A landscape with many peaks, sampled at points; each row gives a point and its height.
A climber steps from a point to the highest of its 2 nearest points, and stops where none of them is higher. Distance is the straight distance between rows; heights are no part of it.
(1345) height 279: [  3 -26  -6  33 -19  12   2 -10   8  21 -29  -1  25 -17 -11  30 -33 -35
 -18  18  12  -9  15  14 -11  -8   1  28   4  -9  31  11  33  19   3  -9
 -17   0]
(1113) height 310: [ 41 -27 -44  11 -10  -2 -26   3   0 -14 -15  17 -40   5   3  -5   5   0
  19  11 -42  -6 -23 -48  52  18  17 -12   3 -29  -3  17  13 -32  44 -35
  37 -19]
(1099) height 526: [-23 -55 -27  17 -33  12 -24 -34 -20  50  20 -33 -17 -24  -4  40 -31 -14
 -18 -36  14   7 -12  35 -47  23 -17  10 -15  34  33 -20   3 -12  -6   1
 -19  20]
(705) height 203: [ 24   8 -12  28 -44   2 -11   1  -7 -11  14   8   2   5 -21  -7 -20  -8
   9  18 -29   6  31 -28  18  -7 -28  -3  17 -19  14  13   6  -9   7 -32
  29 -27]
(862) height 49: [  7  27 -17  15  11 -36   2  -6  27   3  18 -10  -5  -9 -13  27  -8  -5
 -39   6  -9  -4 -53   4 -59  -4   6  15  24  -2 -28  -4 -45  31 -24 -37
  12  13]
(1230) height 579: [-19  24  28 -26  23 -30  -6  45 -15 -37  -9   7  20  13  10 -74  35  36
  -6  10  -6   2  28 -32  41  -9  29 -17 -18 -13  12  14 -14  -8  32   3
  -5 -10]
(825) height 169: [ 37  16  26  -2 -21  -3  -5  -8 -38   3 -22   5  30 -11  24   7 -10  24
  26  22 -22   6  84 -22   1   7 -11 -23  -8 -19   6 -20  14  37 -28  30
  13 -30]
(1170) height 539: [-34 -14  -1  29  21  17  12  29  11 -21  28  58 -69  11  24   8  38  -2
 -12 -16  14   3 -15  -5 -12 -34  -2 -21   4  37  17  19 -30 -15   7  41
 -16  19]
(1130) height 471: [  6 -29   6  31  12   8   2   1  29  -9  31  25 -52  -2   5  38  -8   2
  44 -11 -10  11 -30 -14  15 -23   8  -9   3  40  -4  11  -8 -37  -9  35
  -6  24]
(619) height 669: [  6  15   0  19  16  -4   6  52  -8 -35 -15  14  -5  16  24 -19  26  40
 -24  19 -14  -8   9 -41  19   1  32 -11   5  -6  36   5   6 -47  21 -26
  -5  -5]
(148) height 425: [ 18   1  -1 -14  11   1  37 -19 -43  27  -2  -9  50 -17  45 -31   7  29
 -46  16 -26 -14  79 -29  32  27   5  19 -13 -26  -2 -18  37  33  20   1
  11 -40]
(979) height 79: [ 30  33  18  -2  47  13  -3  -2   3  32   6  11  30  29  -5  32  12 -21
  17  -5 -15 -18  -9 -13  36   4 -32 -20  -6  10 -36  21 -16  28   3  22
  22  41]
(983) height 527: [-24  36  41 -44  24 -25   7 -25  24   8  13  14   0   3  -8 -30  11  -6
  59  30  -3  32 -10  -7   1  -3 -11 -16  22 -11 -54   7   1  18 -64  -5
   0  19]
(783) height 675: [-18  23  40 -22  39 -10  10  11  36  -9 -16   2  18  18  -8 -28  36  -1
  20  22  15  -8  -5   4   0 -10   8  -2   4  -8 -14   0  -9   9  -8 -20
 -13  25]
(604) height 91: [ 20   1  31   0 -43   9  -1 -20   7  10  13 -28  32   1 -10  -9  -9  14
  -6  -2  24  10  40  15 -36  12 -20   7  -4   2  16 -33  26 -44 -10  23
   5 -32]
(319) height 533: [ 23   0  26 -39  32  -8  30 -19 -14  44 -16  -1  58  -6  39   7 -13  -2
 -21 -10  15 -47  37  20   2  25   1   4 -26 -12  -1 -29  37  26  11  28
  -8 -20]
(706) height 242: [  6   0   9   3   3  26  -7 -24  -4  25 -33   7  40  13  10  -4  -3   3
  -9   2  17 -24  57  19 -31 -13  14   8 -16   5  10   3  51   8  -6  21
 -13  -9]
(117) height 507: [-26 -20  11  30  24   0  14  24  33 -27  21  32 -52   7  14  16  15  -6
  23 -21  15  10 -20  -3   3 -39  12 -19  -4  35   7   7 -22 -30   0  28
 -37  24]
(648) height 604: [-11 -49 -48  23   9 -16   6   5  14   9 -24  15 -35   5   9  -5  19  10
 -35  11 -31 -12  -9 -23  25  10  12  19  23   2  14  22   6   9  53 -46
   7  32]
(677) height 280: [ 23 -10 -17  18  17 -11  -2   1   3  30   1   1  21   6   0  57 -39 -18
 -26 -10 -17 -35 -53  15  12  -4 -16  37 -12  -7 -10 -11 -14  30  32 -23
  17  16]
(86) height 323: [  3   4  -7 -50   4 -10  13  -1 -26  18 -46  -9  53  -9   9 -31 -37 -38
 -19  20  10 -48  25  11   5   8  33   9  -5   1 -24   0  64  13   3   3
 -25 -32]
(1018) height 229: [  2  42   3 -33 -25  -7  35  14  11 -73  41  -1 -17  -2 -26  -8 -10   7
  51 -16  25  29  -7 -21  11   6 -34 -13  13   1  22 -19 -11 -13 -16  31
   1 -49]
(645) height 625: [ -4  26  15 -22  33  -3   9  33  -4 -12 -23  15  22  31   0 -49  49  29
   7  15  -5   2  18 -32   7   8  11  -2  -5 -14   0  12  -1   0  10 -14
  -3  29]
(796) height 682: [ 39 -17  20 -39  22  -1  20 -23 -22  42 -29   2  22  -2  23 -24   5  10
  20 -12   8 -21  61  -7  17  33  14 -25 -19 -43 -48  -5  28  66   6  20
  30  -2]
(804) height 344: [ 18   9   9  -7 -23   0  -2  -7   0   4  19 -31   7 -21 -11  19 -19 -26
 -25  15   0 -39 -53  26 -29  21 -21  21  23 -11   8 -22 -13 -22  11 -34
  12 -22]
(357) height 392: [  6 -28 -26  33 -39  -6 -21  -6   0  -4  19  26 -56  -9 -23   2 -26  -4
  41  14 -60  33 -12 -34  -2 -21   9 -14  14  -7  13   9   4 -22 -28  -9
  13 -15]
(332) height 247: [-31  -1  39 -47  19 -19 -25  29 -32 -12 -17  23  20  24   3 -79  12  54
  44  -2 -23  15   9 -37  31 -31  33 -29 -24 -32   0  15   1  10  -3  12
 -11  11]
(820) height 624: [-34   0  -4  14  28 -15  30   9  16  17  11  26 -53  -5   7  22  29 -22
 -38 -17   8  -6  -6   5 -38  15 -26   8  12  22  11 -32 -20  33   9 -10
 -24  42]
(837) height 321: [  2  -9   0  22 -11   3 -14 -20 -44  35  18 -11  15 -28   7  72 -58 -32
 -34 -12  11 -16 -43  38 -32   5 -10  17 -19  30   1  10  -8  29  -5   1
 -21  23]
(712) height 293: [-33   9  46 -29  23  17  10  25   3 -19 -16  30  16  31   0 -62  24  48
  36 -21  17  17  15   4 -14 -41  32 -15 -30 -13  12  -8   1   3 -10  -9
 -30  16]
(1115) height 244: [-20  39  27 -23 -18 -14  37   0   0 -79  31   7 -16  -3 -23 -12 -17  -4
  60  -5  16  53 -21 -17  -1 -12 -21   2  29  23   6  -7  -5   3 -29  27
 -15 -29]
(455) height 161: [ 21 -22 -21  23  -9  15  14   9  13  -5   6  -3   3  17   7  -2   1  17
 -35   5 -10 -16 -19 -24 -19  19   1  -1   7   0  36 -22   9 -58  31 -32
  19 -18]
(1036) height 479: [  7 -16   0 -31  25   0  43 -17 -48  34 -11 -10  65 -32  58 -17 -21   7
 -36 -10  -2 -35  63  -2  11  22  24   0 -29 -22   7 -17  41  27  10  15
 -23 -32]
(695) height 389: [-23  -2   2   5  10  -2 -15 -22  12  22  -2  -6  29 -17   4  13 -18 -39
 -19   5  24 -35  21  64 -35 -13  25   6 -16  28 -17   5  34  18 -31  38
 -33   3]
(1161) height 667: [-12 -41 -38  28 -14   0  -5   0   6 -17  -5   8 -49   2  -2 -13  11  24
 -20   8 -31  -7 -11 -21 -10   0  16   9  34   1  32  11   5 -15  33 -39
   6  23]
(678) height 133: [ -1  -6  15  33  15  23   3  13  40  -9  28   3 -19   0  -2  32  18  -1
  -8 -18  13   5 -40  28 -23 -10  -2   5  -1  48  -8 -22 -27 -22   3  19
 -12  31]
(1124) height 162: [ -2 -21  -2  12  14 -15  12   7   9 -27  20  -6 -58 -32 -16   1 -20   0
  57 -17   6  45 -55  20   7 -19  10   7   9  23 -14 -15 -19 -46 -32  23
 -14   5]
(396) height 598: [ -4 -41   2   2 -30  16 -31 -25 -36  33  -4 -52  10 -30 -10  34 -43 -31
  -9 -31  16  -2 -35  33 -29  27 -19  -2 -25  26  16 -13  -2 -22  -3 -13
  -8  -8]
(643) height 270: [-29  16  18 -27  31  -2  -9  26 -18 -12 -13  24   9  48   2 -68  18  42
  31 -41  -6  23  23  -8  17 -50  41 -14 -52 -29  20  15  -1   6  -9   6
 -23  38]
(46) height 486: [ -4 -27 -23  45  20  -7  14 -13   9  33   1  32 -26  15  -4  23   5 -37
  -2 -19 -15 -13  -3  -8  28  -6 -12   7  22  14  -1  25  -7  25  22  -7
  14  46]
(656) height 491: [-28   1  -4  -1  54 -36 -37  39   1   2 -31  -5   6  -5   4   0  22 -22
 -27   2   4  -1 -30 -21  74 -52  38 -32  -1   7   0  34 -37  12  13   0
   1  58]
(458) height 183: [ 40 -30 -19  26  -6  14 -10   0   9 -12  -7  12 -19  22  16  11  -6  10
  -4   6 -15 -13 -13 -13  -4  -2  10  -4 -14 -17  29  -8  14 -34  42 -26
  31 -16]
(528) height 428: [  6  14  15  -2  40  23  14   1   3  11  -5  36  18  45   2   0  26  18
   6  -3  -8 -21  22 -38  18   7  -2   7 -11   5   1  42  14   4  19  19
  11  45]
(722) height 387: [  6 -12  -3 -14 -28   9 -12  24  21 -27   3 -19  -3 -25 -24  16  12  -4
  -6 -15   8  -5 -68  24 -27  16  -1 -14   6  16  10 -39 -36 -50   7 -37
   1 -24]
(718) height 106: [ 22  17  -6  37   9  -1 -16  -5  19   6  42  15 -19  16  -1  63  -6  -3
  -7  -6 -10   2 -38  27   8 -30 -32   8   0  16 -21  19 -36   9   0  22
  17  28]
(993) height 584: [ 16  -6   3 -43  23  28  10 -11 -34  54 -19  21  21  25   8 -27   5  40
  14 -23  10 -14  48 -30  17  34   6 -22 -30 -34 -26  20  50  63  11   8
  26  28]
(1269) height 117: [  5 -10  11  11 -57  21  -3 -12 -13  10  22 -39  30  -8  -6  10 -23  -5
 -25 -15   6   3  20  -4 -36  14 -18 -14 -17  -6  31 -13  22 -48   5 -13
  11 -53]
(1001) height 171: [ 20  40  12 -13 -49   5  -2 -13  -4 -15  43 -16   4  -7  -7   1 -17   8
  17  -5   6  29  60 -12 -10   3 -53 -17   7 -10  24  -5  16   4 -25  33
  19 -67]
(205) height 255: [-32 -15 -13  14 -62  12  -3 -34  25   7  29 -35 -25 -30 -33  -5 -10  -8
 -10  -8  11  41   7  34 -38 -12 -33  12  16  16   1 -15   7 -42 -24   8
  -1 -17]
(1280) height 630: [ -2  37 -17  10  28   7  -2  56 -23 -50 -27  18  15  37  42 -18  33  49
 -16 -17  -5 -10  14 -36  27  -6  57   1 -24 -18  37  16 -10 -32  17   3
  -8   0]
(1078) height 469: [-13 -15 -22  10  62 -25 -17  29   6   6 -10  23 -15  -3   1  22  28 -20
 -27  -2  -2   4 -36 -12  35 -22  16 -16   8   5 -13  23 -46  39  15 -16
  -4  58]
(55) height 477: [-17 -31 -27 -28 -32  30 -21 -25 -44  10 -14 -29  -8 -37 -30  23 -53 -30
 -12  21   7  15 -21  43 -23  11 -17  34  -6 -33  24  -2 -11  17  13 -28
  -8 -45]
(1312) height 272: [ -6  20   5  -9  14  35  11  -6 -24  19 -25  11  58  23  18  -7  -6  13
 -35   4  14 -34  59  -6 -10   2  21  27 -21  -8   3   4  64  10   9  23
 -18  -5]
(128) height 299: [-10  11 -15 -23  11  21  20  17 -36  21 -44   4  56  -4  23 -29 -39 -20
 -47   9   9 -45  44 -14   8   5  39  26 -28   3  -3   7  64  12   4  12
 -25  -6]
(1088) height 60: [ 19  53  15 -26  53 -26   3   4  21   9  -1  -6  50  10  -7  17  18  11
  -6  23   4  -3 -23  -9  -4   4   1  -7  -8 -22 -47  11 -15  43 -21 -26
  31  37]
(846) height 620: [ -8  43  23 -39 -21 -12  14 -39  18 -26  14   3   4  11  -6 -31   0   0
  42  16   8   4  32 -17  -6  12 -43   6  41 -11 -31   7  20  16 -35  30
   7 -33]
(325) height 315: [ -6 -27  -3  27 -20  10  -8 -23  -2  13   0 -26  15 -14 -15  44 -48 -35
 -21  -2  29 -15   5  48 -21  -1   8  27 -13  22  28  -2  17  -9  12  10
 -28  12]
(1139) height 368: [  6   6  24  -7 -13   3   4  18   8  -7   4 -27  16 -20  -5  -5  19 -14
 -20   0   6 -22 -57   1 -33  22  -4  -4   5   6   4 -33 -26 -25   6 -26
 -11  -8]
(363) height 605: [ -5 -22   7  18  -2 -22 -33  23 -14 -27 -45   8 -25  -7  29 -13   0  11
  -5  -7   6  -3 -10 -52  56 -33  58 -15  -6 -31  12  41  -6 -26  26 -11
 -17  20]
(849) height 212: [ 13  18   1  15 -10  15 -15   0 -24   2 -45   8  41   7   0 -13  -4   1
  -5  30   4  -7  79   3 -11 -11  26 -10  -3   3   0   0  55  38 -28  -5
  -7 -10]
(1012) height 283: [-32  11  -9  -2 -49  16  24 -26  26 -28  27 -20 -24 -16 -24 -11   3 -20
   8  -5  24  21 -13  25 -33  -1 -35  22  31  12  -6 -11  -7 -19 -30  -1
  -7 -19]
(977) height 366: [ -4   1  -5 -20   8   3   1  -5 -11   7 -22 -38  39 -21  -1  36 -49 -47
 -19  16  32 -29   0  54 -26  -3  31   4 -16  30 -13   0  33  15 -24  35
 -36  -3]
(19) height 546: [ -5 -41 -50  20  33 -15  13   0  20  22 -12  27 -64   6   3  23  11   3
 -19 -15 -34 -20 -13 -11   8   7 -12   5  28  13  14   2 -12  30  28 -29
  -4  39]
(476) height 352: [ -5 -22 -27  38 -43  -4  -7 -24  -1  -9  27  13 -54 -22 -15 -20 -29 -11
  51  13 -28  44  -1 -10  -8 -20 -32   6  14 -16  12   3   0 -24 -22   2
  16 -20]
(1117) height 435: [-14   1  -7  22  38  15   1  16   8  17   7  35  -5  31   7   4  37 -11
  -7  -3 -18 -18  -5 -30  28   0  -8  -2  11  11 -12  38   1   2  29   9
   2  52]
(673) height 410: [ -2 -23 -13  14 -22  16 -15  12  28  -9   8 -22 -29 -29 -11  35  15  25
   8 -28   2  26 -75  35 -27  -5  16   9  -7  30  -4 -49 -40 -31  -8 -25
  -3  -3]
(563) height 301: [ 11  -2 -11  29   1  -9  -4 -16 -10  35  17  -6  22  -5   0  67 -43 -16
 -56 -31  -7 -28 -54  21 -27  -3 -14  34  -6  13 -21  -9 -15  34  -2  -7
   0  22]
(577) height 660: [-23 -14  21  12  12 -19 -16  36   8 -34 -44  -4  -8  11   9 -38  28   2
 -15 -11   8 -22 -23 -21  44 -39  39 -14   9 -17   4  20 -27 -14  28 -10
 -10  14]
(402) height 216: [ 22 -45 -48   9   8  19 -22 -19   1   0 -29  21 -20  22  18  33 -19  -2
   0   4 -22  -2 -29  15  15   5   5  -2 -30 -29  35 -18   7 -19  65  -9
  33 -18]
(605) height 349: [-12  31  39 -17 -17  -7  12  19  33 -30   7 -17  23 -16 -15 -14  24   4
   9   3  23   5 -39  24 -26  -1 -10   0   9  21 -24 -37 -42 -13 -20 -20
 -20 -22]
(217) height 563: [-17 -41 -26  18  11 -18 -20  27 -13 -19 -50  13 -42 -11  25  -2  25  15
 -21 -13   7  -1 -17 -40  61 -21  54 -15  10 -13  16  52 -13  -1  43 -12
 -11  40]
(900) height 601: [ 21 -10  15 -52  34  10  15 -12 -14  33 -30   6  31   1  27   2  -4  13
  -9  -7  29 -39  54  29  12  19  18 -10 -23 -24 -33 -12  45  69  14  23
   7   1]
(795) height 561: [-17  47  43 -56   0 -17  14  -9  24 -31  13  10   6   1  -7 -32  14  -5
  54  26   8  14 -12  -3  -5  11 -36   4  28  -8 -34   3 -15   6 -41  13
  -9  -7]
(368) height 531: [ -8 -38 -18 -17 -32  13 -27  -4 -45  24 -15 -42  14 -34 -21  41 -51 -28
  -5  15  32  10 -25  46 -33  22  -6  11 -18 -25  19  10   0 -18  -7 -11
 -17 -32]
(163) height 202: [  8  45  11 -23 -43  -3  23 -18   9 -29  49 -23  -6   2  -6  -7 -15  10
  38  -3  25  25  23   2  -7  15 -64   4  18  -4  13 -10  -7 -15 -15  48
  14 -43]
(1013) height 341: [ 44  -7 -31  20   0  -9   0  30  -9   2   4  16 -10   3  16 -19  15  21
  -1  11 -37  -2   8 -50  66  32  11  -7   8 -11   7  11  17 -29  39 -28
  41 -28]
(945) height 640: [ 22  -2  23  37   6  16   4 -21  25   9  -1  12  13  25   5  20  -7  -6
  20  12  20 -11  37  14   5  -8 -11  10  -1   9   9   4  11   5   7  34
  11  21]
(62) height 192: [ 21  27  19  -3 -10  16  -9  -6 -34   7 -45  20  32  -5   9  10 -14  15
  20  25  -6  10  83 -16   5  -2  29 -27  -6  -6 -12   6  40  51 -41  27
 -13  -6]
(54) height 437: [-16 -31 -39  -8 -19  18 -22 -23  17  20  12 -28 -48 -44  -7  38   1  22
   2 -27 -10  27 -58  41 -42  11  -5  -1  -6  27  -1 -60 -39 -17 -20 -21
 -15  -6]
(258) height 274: [ 34 -27 -53   9 -34  -1 -35   1 -11 -16   0  24 -24  17  -3 -15  -6   3
 -17  23 -40  10  -6 -28  36  15   1  15  -3 -27  14  12  10  -9  59 -47
  50 -32]
(988) height 217: [  0   0 -11  17 -57  32  -1 -15  25 -22  38 -30 -22  -4 -26  -9 -13  10
  17  -8  12  51  -6  21 -12 -14 -30   4   0   4   9 -19   0 -61  -3   9
  16 -46]
(1244) height 51: [  7  31  13 -47 -35  -7  19 -25   9  -8  52 -50  10 -18   8  12   0  -5
   8 -21  29  -1  35  16 -27  39 -45  -8  24  -7  13 -29  -1 -17 -15  28
   5 -66]
(57) height 518: [ 19  22   0 -33  47  28  19   0 -40  33  -5  34  21  38  14 -15  35  60
   3 -25  -9  -5  42 -41  25  40  -4 -10 -31 -23 -16  20  34  35   9  10
   9  32]
(345) height 472: [-22 -36 -38   0 -28  10 -25 -29   0  40  24 -32 -23 -39 -15  53 -14   8
 -14 -39 -19  10 -42  25 -55  24 -17  13  -7  49  15 -36 -20 -13  -1 -19
  -9   4]
(488) height 314: [-13  15  56 -23  13  -5  20  22  11 -43 -11  12  23  15  14 -64  24  34
  27  -9  16  25  -6  -3   2 -25  16 -25  -9   6  -3 -13  -8  -5  -7   9
 -28 -21]
(56) height 68: [ 24  42  17 -48  70   0  -6 -13   9  39   2   2  38  20  -5  31  24  -4
  11  -4  -4  -6   3 -10  28  17 -14 -20 -14  -7 -52  13   4  51 -11  -2
  31  48]
(519) height 143: [ -5   7   9  27  15 -13   3  27  34 -23  12  -6 -28 -12   0  18  15  -8
   9 -11  11  30 -52  31 -12 -26  18  -6   2  30 -13 -33 -55  -4 -18   4
 -17  25]
(1104) height 44: [-13  18 -23  24   4 -60   6  12  25 -22  17   0 -26 -20 -11  10   2   0
 -11   6   1  37 -47  15 -31 -22   3   8  13 -10 -17 -10 -69  44 -41 -18
   2  20]
(1325) height 623: [  6  28  -2 -36 -44 -10 -23 -21  -9 -21 -26   3  33  -1 -11 -30  -2  -7
  12  31  12  -7  83   9  -5   0 -10 -10  22 -15 -16   1  29  32 -25  23
   5 -52]
(1005) height 282: [ 19 -29 -32 -25 -13  14 -28 -12  -6   7 -10 -19 -30   0 -16  22 -18 -14
 -19   9 -32 -16 -60  33 -16  24 -14  18  -7 -19  17 -24 -40 -16  40 -38
  24 -35]
(374) height 430: [ 13 -32  -9  31 -16  -4 -13  -3  26   7  17  24 -50  -2 -15  14 -17 -10
  61   5 -39  21 -32 -25   8 -16  10  -6   5  -4  -3  11  -4 -37 -17  20
   5  16]
(379) height 342: [-13 -24  -7  11  -4   6 -10 -14 -33  13  -5 -30  10 -35  -1  57 -53 -56
 -30   3  30 -15 -14  54 -24   5   4   9 -18  31  14   2  17  32 -15   7
 -33  17]
(338) height 528: [  3   8   4   4 -52  -5  -6 -23  -4 -10 -10 -15  25 -13 -12  -7 -18 -31
   7  21  21 -11  51  25 -10 -11 -21   8  22 -20   7  10  28   4 -23  17
   3 -41]
(1164) height 251: [ 31 -39 -40   8   8  14  -9 -12  11   9 -16  -4  -9  12  -7  43 -28 -15
  -4   1 -36 -24 -38  17   5   4 -14  29  -2 -17  10 -16 -11   3  47 -30
  28  -3]
(691) height 591: [ -6  25  14  -7  14 -22 -23  49 -41 -30 -28  -4  11  14  36 -47  28  56
 -12  -6 -22 -10  36 -36  57 -15  56 -20 -23 -28  27  14 -19 -31  15   7
  -6 -10]
(1007) height 69: [ 12   7  26 -22 -34  -5  19 -30  -7  16  24 -51  39 -21   9  -2  -9  -2
 -10  -5  27  -8  47  29 -30  30 -29 -14  10  -5   9 -26   9 -27  -9  35
  -1 -66]
(184) height 750: [ -1   6  21  14  18   5   9 -12  27   6   0  -1   6  16  -3 -10  14 -12
  11  10  -4 -16   8  -4 -16  -5 -12   6  12   2  -4   3   6  -5  -8  -2
   7  26]
(621) height 120: [ 13  -9   1  31  19  14  -3  -1  29   9  25   0 -10  11  -2  59 -10  -8
 -14 -21  10 -20 -44  30 -19 -10 -26  13  -5  17  -6 -12 -32  -2  11   1
   1  16]
(1186) height 147: [ 31  26  29  -3 -22  -4   1 -15  -8 -10   3   1  23   2  15 -14 -11  25
   8  19  -8   2  67 -16  -8   7 -32 -16   7  -8  16 -17  14   9 -22  15
  16 -46]
(1299) height 734: [-41 -37 -20  11 -13   0   3  24  -4 -30 -20   2 -23   3  -1 -18  25  19
 -46   3  -8 -12 -30 -11  -6   9  29   6  17   6  42   2 -15 -19  41 -36
 -16  14]
(298) height 151: [ -1 -14 -13  20  15 -27   9  19  15 -19  23  -8 -80 -35 -11  16   3  -1
  17 -24  18  34 -59  35   8 -21  14  -4   4  30 -15 -35 -54  -7 -28   5
 -13  18]
(285) height 730: [ -1  52  -3 -20 -51  -4 -14 -38  -6 -28  -1   9  16   8 -17 -27  -7 -23
  33   8   1  -2  63 -20  13  -1 -22  -3  28  -7 -26  18  37  39 -35  24
  -2 -31]
(584) height 262: [-33  31  22 -24 -29   4  33 -23  13 -57  38   0 -18 -12 -20 -35  15 -13
  30   6  23  50  -9  28 -18  -6 -30  15  24  22 -14  -2 -13  -8 -33   2
 -13 -17]
(425) height 440: [ 16  16 -14 -13  49  17  37  22 -48  39   4  12   7  45  10 -21  35  37
 -16 -18 -26  21  32 -69  76  62  19 -21 -41   1 -20  35  -3  13  22  25
  14  28]
(168) height 712: [ -9 -12   0   3   7 -10   1  43   2 -37 -27   2 -10   6   8 -27  28  17
 -33  11   2 -29 -26 -19  17  -5  30  -4   9   5  17  11  -7 -35  41 -34
  -4  -2]
(52) height 578: [-34   1  -3  18  37   4  19  17  14   6  35  43 -50   7  17  12  45 -16
 -28  -8   6  -8  -8  10 -18 -15 -26  -9   6  26   4   6 -32  13   6  22
 -10  43]
(593) height 90: [ 21  12  16  20  33  -2  -7   4  18  24  24  22   2  18  -9  50  -9 -19
  35  -7 -13 -13 -19   4  28 -12 -22 -13   8   2 -27  26 -32  14   2  33
  10  25]
(772) height 333: [-14  17  66 -37   1  -7  21  10  19 -31   7   1  32  -3  -4 -36  29  16
  34  -2  28  19 -24  30  -9 -26   2 -16  -3  18 -28 -34 -28   6 -18  -5
 -17 -19]
(994) height 543: [ -8  -3   6  36  -5  35 -10 -14   2   9  13  10  30   9  17  23  -4 -11
 -23  -5  24 -22  37  31 -26 -10  -5   9 -14  24  15  14  20  -3   3  46
 -22  11]
(1214) height 54: [ -6  36   6  -1  30 -38  11   3  12   6   5 -15  37   5 -16  10   7 -11
 -42  18   2  -8 -38  -2 -42   2   3  19  17  -8 -47   8 -19  41 -22 -42
  26  26]
(760) height 313: [  5   3 -22 -24 -34  14 -26 -13   0  14  23 -33 -15 -12 -30  34 -24 -10
   0  -8 -15  -6 -62  33 -40  22 -22  22   9 -20  11 -19 -40 -11   1 -39
  28 -41]
(410) height 500: [-27  20  24 -33  56 -17  -3 -16  15  23   4  22  -5   8 -15 -23  40  -6
  57  14  -2  20   9 -24  -5   8   5 -27   3 -17 -38  27   9  21 -52 -18
 -15  54]
(965) height 312: [-13 -10 -17  26 -29  -6   5 -19  28 -14  25  -2 -56 -30 -23 -12  -7 -17
  26  12  -1  18 -19  16 -27 -17 -33  18  30  -4   9   2 -27 -14 -25  -8
   5  -2]
(944) height 403: [ 31  15 -11   5  18   8  27  12 -27  47 -18   2  21  31  10 -41  25  25
 -21   1 -21  11  31 -62  65  54  13  22 -23  10 -23  28  23   8  26  -1
  20  18]
(106) height 142: [ 14 -18  -8  22 -34  12 -12   6 -20   0  16 -11  14   4   4   1 -17  16
 -55   0 -22  -6  -8 -14 -22  20 -19 -14 -12   4  51 -23  25 -65  13 -39
  15 -51]
(755) height 470: [ 16  25  -3 -18  52  31  28  25 -32  19 -10  28  14  57  13 -10  42  40
  -3  -9 -31  -5  19 -60  55  26  13 -14 -28  -7   0  33   7  -6  21  25
  12  27]
(1087) height 230: [ 25 -15 -34  12 -48   9 -46 -12 -11 -27  12  16 -32   5 -22   4 -16  -8
  16  13 -43  21   8 -19   8 -13 -27  -3  -3 -35  30   7   8 -16  24 -39
  41 -43]
(666) height 529: [-18   2  15 -19  30   4  -9 -24   9  47   3  25  -1  24 -14 -38  23   4
  40   4  -8  14  33 -38   9  10  20 -18   3 -17 -49  33  43  33 -30  -3
  -3  43]
(568) height 239: [ 23 -22  -6  42 -34   1 -15  -4   2   6 -12 -12   7   4 -15   6 -23 -17
   6  21  -6 -12  16   5   4 -11 -26  18   3 -17  18  12   8   1  26 -15
   9 -11]
(35) height 190: [  9   1   4   5 -41  11  16  10   7 -52  33 -19 -38 -21 -22 -17   1  17
  41   2  14  57 -28  -3  -3 -15 -25  -4  14   7   2 -11  -9 -51 -12  14
   3 -40]
(541) height 462: [-21   5   1  14 -36  -6 -16 -17  18  -1  -6 -36  25 -32 -10   3 -35 -27
  -1  28  32   6  34  59 -12 -22  -8  18  14 -11  -5   0  -4  -3 -25  27
 -13 -11]
(851) height 520: [-47 -19 -14   6  28 -33 -25  25  -6   3 -44  -9 -29  -3  23  -2  24  -5
 -46 -30   8  -7 -11 -12  64 -46  46 -12   6  -5  17  31 -39  19  31   2
 -14  57]
(1134) height 370: [ 38  10 -11  30  -6  -8   9  35 -26  16  -3   2   3  22  20 -31  16  29
 -18  10 -37  14  24 -65  70  44  20   8  -1  15  -7  21  12 -14  21 -20
  38  -4]
(1356) height 174: [ -6  -5  18   5 -17  -9  28  29  27 -33   9 -15 -27 -18 -10 -22   8   5
  41  -1  23  52 -43  23   5 -14   4   2  17  27 -12 -23 -27 -44 -26  14
 -12 -21]
(1218) height 677: [-20  -3   9  25  27 -21  20  -3  29   2   2  -1 -31  -4   5 -10  25 -24
  -8   6  11 -15 -16   4 -33  -9  -7  12  21  13  -1  -4 -15   9  -9 -23
 -12  35]
(1339) height 577: [ -4  18  20 -28  29   1  -1  -5  -8  13 -17  24  13  25  -5 -46  42  34
  28  18 -15   2  36 -42  -4  19   9 -10   0 -17 -30  23  30  25 -17 -16
   9  31]
(762) height 419: [-35   3 -15  13 -15 -13 -22 -22  23  16  -2 -31   5 -27  10  10 -22 -36
  -8  -3  31  -4  25  70 -41  -6  14  25  10  26 -20 -16   5  10 -30  23
 -20  15]
(384) height 347: [ -3   5   1 -31   6 -13   4   5 -25   5 -43 -19  52 -22 -10  10 -40 -62
 -21  38  22 -42   5  57  -7   0  35  -1   7   7 -24  -4  34  20 -21  13
 -27 -27]

Where does a climber stop that starts at each point below?
(357): (184)
(1078): (1299)
(1214): (1012)
(760): (396)
(656): (1299)
(678): (1012)
(706): (285)
(1104): (1012)
(643): (396)

Call two points neighbours if one is among the 2 nearest of the other. Go from one point of each pair to the other, from neighbour to neighbour, staying as high as possible. Name the lowest point that can't be avoided.
(1299) / (379): (332)
(184) / (285): (410)
(1299) / (184): (1230)
(285) / (796): (528)
(396) / (379): (1164)
